A landscape with many peaks, sampled at points; each row gives a point and its height.
From any point a climber takes the steepest step (rise divided by distance) to one of its 2 nearest points. It stops when none of these is higher. Distance is the straight distance between rows; heights are no part of it.
Dun height 5.18: [ 19   1 -20  11  11  23  -8  -7 -42  21   9 -40  23  -1  20   2   1  12
  -3  27]
Tipo height 2.85: [ 17 -14 -19  23   0  -2 -20  17  -5   5 -10   3  39   9   1  34  23 -17
  62   9]
nibil height 5.66: [ -2   7   8  22  27   4 -53  20  15  31  16 -31 -16  13   1 -25  27  16
 -20  37]
niv height 4.17: [ 29 -15   2  36   5 -48  -8  15 -11   2   3  11  36 -14 -24  21   0  34
  32 -25]
zom height 0.97: [-32 -11  16  -4  10  16 -15  20  -5  21  -4  17 -25  13  -6 -31  -5 -18
 -24  23]
zuga height 3.00: [ 27   2  -4  24 -16  -9  -2   4 -16   6  -6 -28  21 -13  34   7  23 -26
  32 -10]
fege height 5.99: [ -5   8   5  15  18  -8 -42 -17  -4   9  19 -24  -4  -3   2   0  10   5
 -53   8]
tatav height 6.55: [  6   9 -12  13 -48  21  50  10  -3  12 -45   2  20   4 -26   1  36 -42
  23   0]
renis height 4.39: [ 17  -2 -12  39 -22 -39  22  15 -32  21  19   1   9  -4 -21  -4   8  59
  13 -33]
kogo height 4.34: [  7   3  32 -44  -6   3 -17 -26 -23  -2  29  12 -13 -25  17  10  -7   7
 -27 -54]
vup height 6.23: [ 51   4 -12 -26   2  -3  16   3  12   9 -17   6 -10 -18   9 -15  40 -20
  -3 -47]
sor height 0.79: [ -9   0 -61   2 -25  -4  20  21  14 -36 -56  -2   7  33 -11  -5 -58 -38
   8  -6]
Tabov height 1.03: [  2  11 -20 -14   4   0   8  19  -5  19 -25 -17  -2  55 -14   1 -27  10
   2   5]
Silon height 3.39: [ 21 -14  10  31   2  -1   8  27 -24 -13 -13  50  -5  -7  -2 -20 -15 -16
  12 -14]
Torak height 7.41: [  9   0 -27  -6 -18  19  15  25 -19  30  -9  -9 -20   7   7 -25  13 -18
  33  -6]
vid height 4.58: [ 46   6  -6  21  27  22 -17  12  25   7  -8  -1  -3  11  -7  15  39  14
  12  -4]
banu height 4.92: [ -9 -23 -25  23 -28 -39   0   8  33  -8 -25  -9  37  -3 -18   8  -4 -32
  10  23]
Zagif height 6.80: [ 12   9 -11  -3 -29 -16  30   0 -16  -5   3  -2  18 -25  12 -73 -33  19
 -46   2]
fab height 1.55: [ 22 -29  24 -21  49  -2  -4 -22   2   6  37   3 -46 -12   9  25  -2  16
   2 -27]
pilak height 0.90: [-10   9 -39 -19 -18   5  32  16  17  -1 -46 -16   7  41 -40  12 -39 -26
  -3  22]
zono height 3.16: [ 42   3  -3  26  -8   5  29  -5 -37 -19  25  13  -1 -19  32 -40 -36   6
 -13 -26]
Sif height 5.23: [-16  21  49  18 -24 -25  -7   4  28  33 -75  -1  30   2 -26  27  -7 -36
  49  86]
Zakud height 4.67: [ 17  -8  15  26  13 -27 -14 -16  31 -37  21   6  21 -12 -29  28   6  -2
 -33 -16]
Podes height 5.38: [ 29   4 -31 -15 -10 -30  19   2  46 -21  19  23 -25   6  -3  -4 -17  21
  -9 -60]
giz height 6.76: [  7  35   8  21 -12  21   0 -30   5 -13  44  10 -44   6  44  -4 -18  27
 -57 -29]
Ruf height 6.92: [ 13  30  44 -29   8   5   3   6 -23   1 -15  17 -11   5  23 -19  26 -28
 -19 -38]
vegis height 1.19: [ 44  12  26  24 -10   5  23  15  22  18  39   8 -36 -14  -9 -46  14  25
 -31 -26]
dul height 4.09: [ -3  -4   9 -13 -11  -7  14 -10 -15  -5  19  35  13 -17 -12  -6 -28   5
 -44 -42]
fomu height 3.31: [ 38   4 -45 -17 -22 -22  14  -6   5 -36  -3 -12  32  -6  19 -23 -24  -6
  27 -42]
bufaz height 4.59: [-16  -7  10 -32  15 -16 -18 -26  12 -16  16  16 -28 -11  37   9   8 -11
 -23 -31]
gole height 1.31: [ 19  -5  33   9   3 -19 -13  -2  26   5  49  26 -25 -36  -5 -15  20  35
 -16 -36]
bipog height 0.61: [ 14   0 -22   6   3 -38  23   3   0 -39 -32 -24   9  33 -17  37 -27 -15
  39 -28]
Vefog height 5.54: [ 13 -14 -46  -7   3  14   3 -26  -1   0   7 -38  16 -19  38   6  16  11
 -20  30]
vunov height 5.07: [ 20  -3   1   3  -2 -17  19   5  43 -31  11  34 -19  15 -22   8  15 -14
   6 -52]
mal height 6.01: [-29 -29  16 -23 -15  40   3   4 -14  15  10  13  11 -24   3 -21  31 -55
   1  21]
Zon height 7.30: [ -4  22 -18  -3 -32  -6  42   8 -35 -25   5  -3   0   3  35 -61  -8  29
  -2 -11]
Sar height 2.34: [-36 -10   1 -46  19   6 -56  -5 -13  15  -7  -1  11  -7 -12  22  21  12
   0   3]
duza height 5.82: [-38 -51  -6  -1   4 -20  14  10  29 -41  18  32 -24  -6 -11 -11 -10  -3
  19  10]
nenad height 7.57: [ 17  50  45 -14  18  27 -56   4 -35  -2  35  26  11   5  25  -5  27  21
   3 -41]
tumal height 3.68: [  5  -3 -25  -5 -16  18  42   2  10 -20 -77  18 -15  -2  22  -1  -7 -40
  33  38]
Filud height 0.69: [-13  -5 -34 -12 -21 -15  -5   0   7 -23 -36   1   1  53   4  25 -33 -45
  32 -28]
sav height 4.95: [-62 -31 -10  34  20  15  10  -1   7 -31  29   0   5  17  -4  26  -9   8
  17  62]
nis height 3.99: [-32  10 -11  14 -25  12  60 -15  37 -30 -82  25 -18   7  -3   9 -34 -33
  38  59]
likon height 6.47: [-17 -35 -68   2 -13 -16   9 -11   6  17  14   2  -5  -9  16  29   5  27
  19 -21]
nafi height 6.41: [-29 -22 -17  -2   4 -33 -27  21  16 -18   2  18  -5  17   9   2 -11   1
  43  23]
Pem height 5.86: [-21  -5  -6 -16  23  14 -41  19  23  19  24 -45  16  14 -25 -20  -1  25
  -9  43]
bok height 5.87: [ 61  23   2  -9 -14   6  -8  -6  18   1   2   7  16 -32   1   3  56  21
 -18 -53]
vopi height 4.61: [ 12  -4  23  12   1 -21  39   3 -65  35   3   1  10   1 -19   3  -7  52
   5 -12]
lide height 6.90: [-14   9   7 -24  -5  34  -4  22 -12  39 -29 -25  -2   8   6 -26  18 -20
  22  31]
goz height 6.37: [-30   0  -2 -33   3  26 -19  20  12  13  15 -12  12  11 -13 -17  23   5
  25  42]
Dofas height 1.26: [  0  -8  -7  -7 -11  -6 -21   6   5  21  35  -2 -11   6 -10 -35 -36 -12
 -17 -23]
buso height 4.55: [ -2 -21 -21  13  -2 -33  17  -7  29 -31 -19  11  15 -17 -21   7   2   4
 -29   4]
kigan height 5.17: [-24  -1   7 -23  -3 -37  -9  17  39   7 -75 -17 -32   7  -4 -12  -3 -14
  15  65]
kapo height 4.33: [-35  -6 -21  17  -8   6  59  -7  23 -29 -59   0 -35  -1 -18 -11 -46 -36
  -2  36]
gesu height 3.14: [ 45  -3   4  -1 -20 -17   8  -4 -25 -24  16  -6  50 -22  27   0   4  -7
  25 -34]
fup height 1.96: [  4  10   5 -30  33  31 -19 -38  -4  13  26 -29 -16  -6  -3  55  23  18
 -12 -31]
tafe height 4.84: [ 23  17  10 -24  16 -14 -15  -6  26 -17  11   4 -31  24   4  15  14 -12
   3 -45]
Lav height 4.96: [ 29   5  26  14  33 -23 -35 -32  13 -29  32 -14  29 -24 -10  45  22  41
 -19 -20]
fibod height 6.00: [ 21  30   6  21   0   7 -21 -23 -13 -31  31 -32  15  21  42  -7 -25   8
 -35  -7]
gapom height 5.81: [ 42  11 -30 -27  16 -21  13   9  21  -1  -2   2  -6  19  -1 -12 -27  43
 -25 -20]
vabip height 6.36: [ -6  35  19   5  12  21 -22 -40 -10   0  46 -42 -19   0  31  -2  -9  24
 -64  -7]
Gabep height 1.07: [  3 -14   6  28  -2  17   4  24  -1  33  11  32 -36   4 -11 -43   6  13
 -28  -7]
Buno height 3.97: [ 25 -21  33  58  11 -55   9  -1 -23 -18 -15   4  16 -26  -7   4   9   2
  16   2]
fuvu height 3.85: [  7  -5  -7 -17   0  13  32  -9   1 -38  25  11  38   7 -10  17 -34  -5
 -19 -23]
zame height 6.32: [-38  27  20 -15  -7  20 -36  21  32  43 -47   8  12  14 -22  -2  39  -8
  -1  82]
Zamu height 5.62: [-29 -42   7 -29   3   0   1   4 -26  17   9   8   7 -39  13 -15  10 -10
  -4   5]
Fepo height 4.64: [ 30  32  13   8  26  14 -36   7   7  10  15  -2 -11  34 -13  14  12  -8
 -12 -25]
fazu height 5.30: [ -2   7   2  17  -9 -14 -22  17  26  10 -14 -25  34   3 -26  -9  31 -19
  -7  22]
Feva height 5.80: [-25  14  21 -11 -13   0 -18  14  37  30 -64  11  53   5 -27  21  24  -5
  29  73]
Razem height 1.56: [ -4   8  -7  -2  23  18 -41  -5   6  26  55  17 -35  11  14   4 -31  62
 -29  -8]
Sepi height 1.70: [  9   8  -9  -4  30  42  -3 -14 -18  14  58   7 -23  25  34   7 -21  40
  13 -12]
Bura height 6.94: [  1  -2 -19  23 -41  21  43  24 -26  32 -40   2  -4  13  -5 -19  19 -34
  58  23]
Mogu height 4.77: [-45  23  38   3 -22  11 -12  -6  19  30 -49 -11   4   8   7   0 -20 -61
 -11  74]
dalib height 7.79: [ -5  50  -1 -19 -34  -6  33 -21 -10 -38  44 -14   4  -3  39 -37 -14  32
  -6 -38]
renom height 1.44: [ 11 -28  45  22  40 -17  -1 -19   8   0  60  33 -41 -37  -4  22   2  32
   8 -37]
Nuva height 5.98: [ -4 -24 -59   3  -9   5  37 -21   9 -25  -9 -10  -6 -11  32  18  11  -1
  -2   1]
zikos height 3.63: [-21  -4 -29 -23 -15  22  12   2   4 -45   7  27  23  26   9 -17 -33 -34
   3 -12]
zes height 6.42: [ -8  -1  16   8  -4  43   0  16  -8  22  -9  13  -6 -21  14 -31  53 -22
   8  52]
zesuk height 5.25: [ 23  19  41  -2  14  -9 -43  -6 -12 -10  15 -10  51 -20 -22  24  49  24
   6  -8]
nebak height 5.36: [-40 -19 -34  20   5   4   8  -4  37 -48  31  22  -4  15  -3   9   5   8
   6  20]
fale height 5.76: [-25   5  20 -34  15  -8 -27  22  30  28 -50  -2 -23  11 -32 -16  10  12
 -16  58]
suk height 5.19: [-52  -1  29  12 -17  11  -6   2 -15   5 -16  -2  -1  21   1  15  -9 -32
  13  57]
bomam height 0.52: [-13   9 -13  18   3 -35   1  10  16 -21 -28 -27  16  34 -30  44  15   9
  23   9]
tikov height 4.73: [-34  18  41  -4 -28 -25   6   2   3   7 -77  -5   0  11 -13   8 -24 -54
  26  58]
kuv height 4.68: [-15  13   1  14  -8 -16  30   2  32   2 -67 -23 -35   7 -29 -18 -21 -36
   5  40]
nebov height 6.95: [-28 -32 -39  -1 -23 -59   3   0 -10  -7  -3   3   4   1  13  17  -6  15
  28   0]
fesi height 7.22: [ 21  32  44 -20  11  37 -35  -7 -20   7  19   6   3 -21  22 -10  46 -15
 -34 -27]
gok height 6.31: [ 24  -8 -15 -28 -10 -40  23   8  -5   6  -3  -4   5  -5  -4 -57 -43  30
 -19 -30]
Por height 1.14: [-19  -6  -3 -23  -2   1  -6  22 -28  39  17  -4   8  32 -22 -11 -35  14
  -8 -12]
lona height 1.40: [-15   3   4   3  -5   2 -12 -12  -4  19  73  -9 -23  -2   5  -9 -48  25
 -37 -16]
mozad height 3.78: [ 13 -30  26  56  26 -25  21  -6 -13 -24  12  13 -17 -40  -5  -5 -14   5
 -18   7]
Megoz height 2.20: [-26   3  -3 -30  45  28 -49 -36 -38  16   2 -21  39 -19   3  37  10  27
 -29   9]
Dadev height 2.50: [-13  -9  18 -20  18   1 -23  14 -15  42 -30  16  14   1 -23  21  19  26
   4  16]
riki height 5.21: [-23 -28   5 -39   9  12  -1 -15 -31  19  37   0  -1 -34  24  15   8  42
 -13  -5]
gisu height 3.28: [ 18   4   5  39 -11   8  37  -5 -41 -24  -5  48 -16 -18  30 -12  -6 -10
 -11 -26]
Paz height 6.14: [-15  11  -8  20 -32  22  23  -1   9   5 -20 -17 -13  13 -20   9  11 -56
   1  16]
Pof height 7.25: [ -6  25  12  -5 -29  16  23 -12  16 -37  52  21 -32 -11  27 -29 -16  31
 -20 -40]
goda height 5.53: [ 30  17   2 -13   3 -20 -39 -11   2  16  15 -21  31 -43   8  15  67  14
   5 -28]
rekep height 5.71: [-16   3   9  20 -17   3   7  22  22  17 -27 -13   1   6 -35  22  39 -39
  20  48]
Gis height 1.68: [ 17 -23  10 -23  74  16 -16 -27   8  -3  42 -40 -24 -16  -4  17 -15  -2
   2  -4]
Kop height 1.61: [ -7  17  12   6  -4  25   8  -8 -53  18  35  -8 -31  11  47  -5 -13  36
  12 -20]
leleg height 2.68: [  8 -22  14   3  15  10 -33  11   7  27 -44  11  14   8 -13  35  18 -19
  37  24]
pedu height 3.47: [ 16   6 -35 -12 -33  10  17  12   1 -42   6  -8  40   4  12 -33 -36 -51
  12 -26]
Femut height 1.82: [ -7 -20 -11 -22  40  51  -5 -20   0  13  39 -17 -14  15  11  18   8   9
   4   2]
laf height 3.57: [ 11 -30  28  44  18 -12  22  17   4 -15  -9  22 -16 -20 -30 -14 -38 -36
   2  18]
futul height 2.09: [-18  15   2 -30  43  55 -56 -48 -29  19  13 -10  19 -29 -26  59  26  16
 -23 -31]
Lebur height 4.81: [-69 -15   1  29 -21   4  19  12  -3  -8  15   8 -17  13  -3   5 -31 -21
  31  44]
seb height 4.90: [ 25 -16 -22  40  12   5   9   1 -23  24  -9 -22  13  11 -22  27  -2  16
   3   4]
Fubi height 6.59: [ 20  19   5 -23 -15   3  12  20  11 -19 -37   4 -20  14  19 -35  16 -38
  10 -29]
Gilot height 4.85: [  0  -7  11 -20  20   0  16 -21 -48  14  -2   8  12 -15 -10  25  -6  58
 -24  -4]

Call two points neighbours if one is among the 2 nearest of the other. Go from one point of each pair to the other, from neighbour to neighbour, staying as high as possible. Name the lowest point that can't be avoided.
zame / nebov => tikov
Torak / vabip => nibil
nebov / vabip => vid
suk / nebov => Lebur

For each start below, name the point where the climber stops.
futul => dalib
pedu => dalib
laf => Torak
Zakud => nenad
buso => Torak
Fepo => dalib
